A landscape with many valleys, sampled at points; each row gives a point and its height.
From any point a ball takes the steepest step (drop divided by distance) to one of its 3 nearest points. It stops when none of these is lower. Distance is the straight distance between rows; heights are no part of it.
lesi height 72: [10,13,-16,-15,-36,-13,-16,-5,-3,26,-4,-14]
nus height 89: [-6,-10,17,-36,-19,9,-35,-46,9,51,0,-11]
Timef height 91: [-6,-18,26,-35,-20,13,-38,-55,3,48,3,-14]
roz height 717: [27,2,43,-15,33,-12,26,30,-27,-45,3,-15]
digos height 92: [-4,6,12,-38,-22,4,-33,-36,11,60,0,-13]
mava height 107: [5,-34,3,-2,-24,0,-22,-30,-20,-1,-10,-9]
zodi height 245: [-6,-3,-25,4,-17,-3,-8,-5,9,18,3,9]
visi height 163: [-15,-38,-8,6,-9,8,-21,-35,11,16,-2,16]
kalos height 84: [22,28,2,-2,-18,-24,0,23,-22,-10,-5,-28]
fudet height 90: [-7,-4,7,-28,-11,7,-33,-40,15,53,2,-2]
Gudi height 234: [15,7,3,7,-12,-15,-2,10,-23,-18,-7,-20]
keteb height 601: [36,47,20,-26,20,-23,30,51,-19,-24,8,-25]
dufa height 720: [37,19,43,-48,37,-23,33,37,-24,-34,20,-22]
lutef height 88: [9,-1,-6,-13,-36,-11,-20,-16,-15,20,-6,-16]
zavol height 246: [21,-6,27,4,6,-18,3,12,-33,-36,-7,-20]
Natef height 230: [-5,-11,-18,18,-15,0,-1,1,-3,-6,0,5]
fev height 214: [-23,-38,-18,30,-3,10,2,-20,12,-9,4,28]
vivi height 419: [2,34,-8,23,7,3,26,41,-5,-26,2,-6]
fefel height 135: [-9,5,-11,-18,-15,0,-25,-22,25,49,2,6]
mon height 140: [-5,-39,-7,7,-15,7,-18,-29,-6,4,-5,8]
gopa height 125: [-12,-44,3,-4,-11,13,-28,-46,4,19,-3,8]
Bala height 543: [5,51,4,-3,37,15,47,57,2,-36,4,-4]
kidaz height 132: [8,-12,8,17,-4,-6,2,5,-25,-29,-7,-10]
mekun height 529: [6,29,19,-7,42,16,47,51,-4,-43,0,-3]
pamu height 300: [27,9,22,-6,-9,-29,-4,13,-32,-21,-9,-29]
pekag height 327: [10,12,0,20,-1,-5,14,24,-14,-25,-3,-10]
git height 701: [24,26,32,-31,43,-4,41,45,-16,-36,11,-11]
paga height 186: [-17,-28,-24,17,-6,6,-7,-17,15,9,3,23]
vavog height 94: [-17,-19,8,-16,1,11,-35,-45,21,46,0,8]
gib height 95: [9,-19,6,-12,-32,-4,-25,-32,-20,10,-11,-17]
lofug height 257: [-14,23,-19,32,9,12,36,33,4,-30,4,6]
non height 513: [6,13,19,15,26,7,28,35,-15,-45,1,-8]
Bag height 108: [-20,-25,-2,-6,7,8,-27,-39,28,37,0,22]
pilo height 260: [-2,8,-26,18,-17,-4,6,14,0,-3,3,3]
Gigat height 206: [-5,-26,-12,22,-12,4,-3,-10,-5,-11,-3,9]
tuge height 93: [-6,-30,12,-20,-16,13,-32,-50,-2,33,-2,-2]
Fom height 536: [-6,8,23,-8,60,36,53,39,-3,-58,-4,8]
keves height 448: [18,18,16,6,7,-13,16,33,-19,-33,-1,-14]
Luku height 235: [-25,2,5,-6,23,1,-32,-41,45,54,-5,20]
Bule height 197: [-27,-6,-9,5,27,-3,-19,-33,51,43,-3,40]
zato height 159: [12,6,-10,4,-28,-14,-6,7,-14,-2,-5,-11]
romi height 134: [-14,-4,-7,37,11,12,26,19,-4,-38,0,4]
Girip height 158: [23,49,6,-3,8,-17,24,48,-13,-22,4,-18]
Lagi height 109: [10,-10,1,4,-27,-11,-15,-8,-21,-7,-8,-15]
Bolen height 202: [-8,-12,-14,31,-3,5,10,7,-3,-21,1,6]
sisa height 256: [-18,-10,-29,28,-7,5,9,3,13,-3,4,22]
vum height 96: [0,-23,-3,-13,-22,4,-27,-35,-5,22,-3,-4]
Fereb height 133: [-12,-3,-17,-10,-6,1,-21,-24,30,47,3,19]
kivo height 154: [-19,-15,-27,15,-2,2,-5,-12,28,23,6,28]
Fud height 217: [10,17,-21,9,-26,-12,1,15,-6,7,0,-8]
bebi height 563: [20,55,10,-12,23,-6,34,57,-6,-26,6,-15]
mamal height 618: [27,36,22,-12,21,-15,24,45,-18,-28,5,-20]
sivol height 126: [-17,-17,-15,-1,-2,3,-18,-26,26,32,4,23]
redi height 534: [-4,25,14,2,50,28,52,47,0,-50,-2,2]
Nef height 97: [-2,-19,-9,-5,-20,2,-19,-24,1,22,-2,4]
Zet height 139: [-19,0,-19,-4,6,-1,-21,-23,41,47,3,27]
bufe height 213: [-29,-26,-18,11,14,3,-14,-32,39,29,2,41]
Pova height 311: [-10,17,-36,26,-11,0,18,20,13,0,8,11]
meruz height 49: [-7,-11,2,37,15,15,22,16,-11,-46,-4,5]

Call two points neighbours if one is among the 3 nearest of the other. Go from one point of each pair to the other, from neighbour to neighbour, staying as low as possible. Name the highest point that can't be avoided.
kalos and lesi -> zato
nus and meruz -> Gigat
kidaz and nus -> Gudi
lesi and nus -> vum

For each start below, name the point where the ball stops.
mava -> lesi
Zet -> nus
vavog -> nus
dufa -> Girip
lofug -> meruz
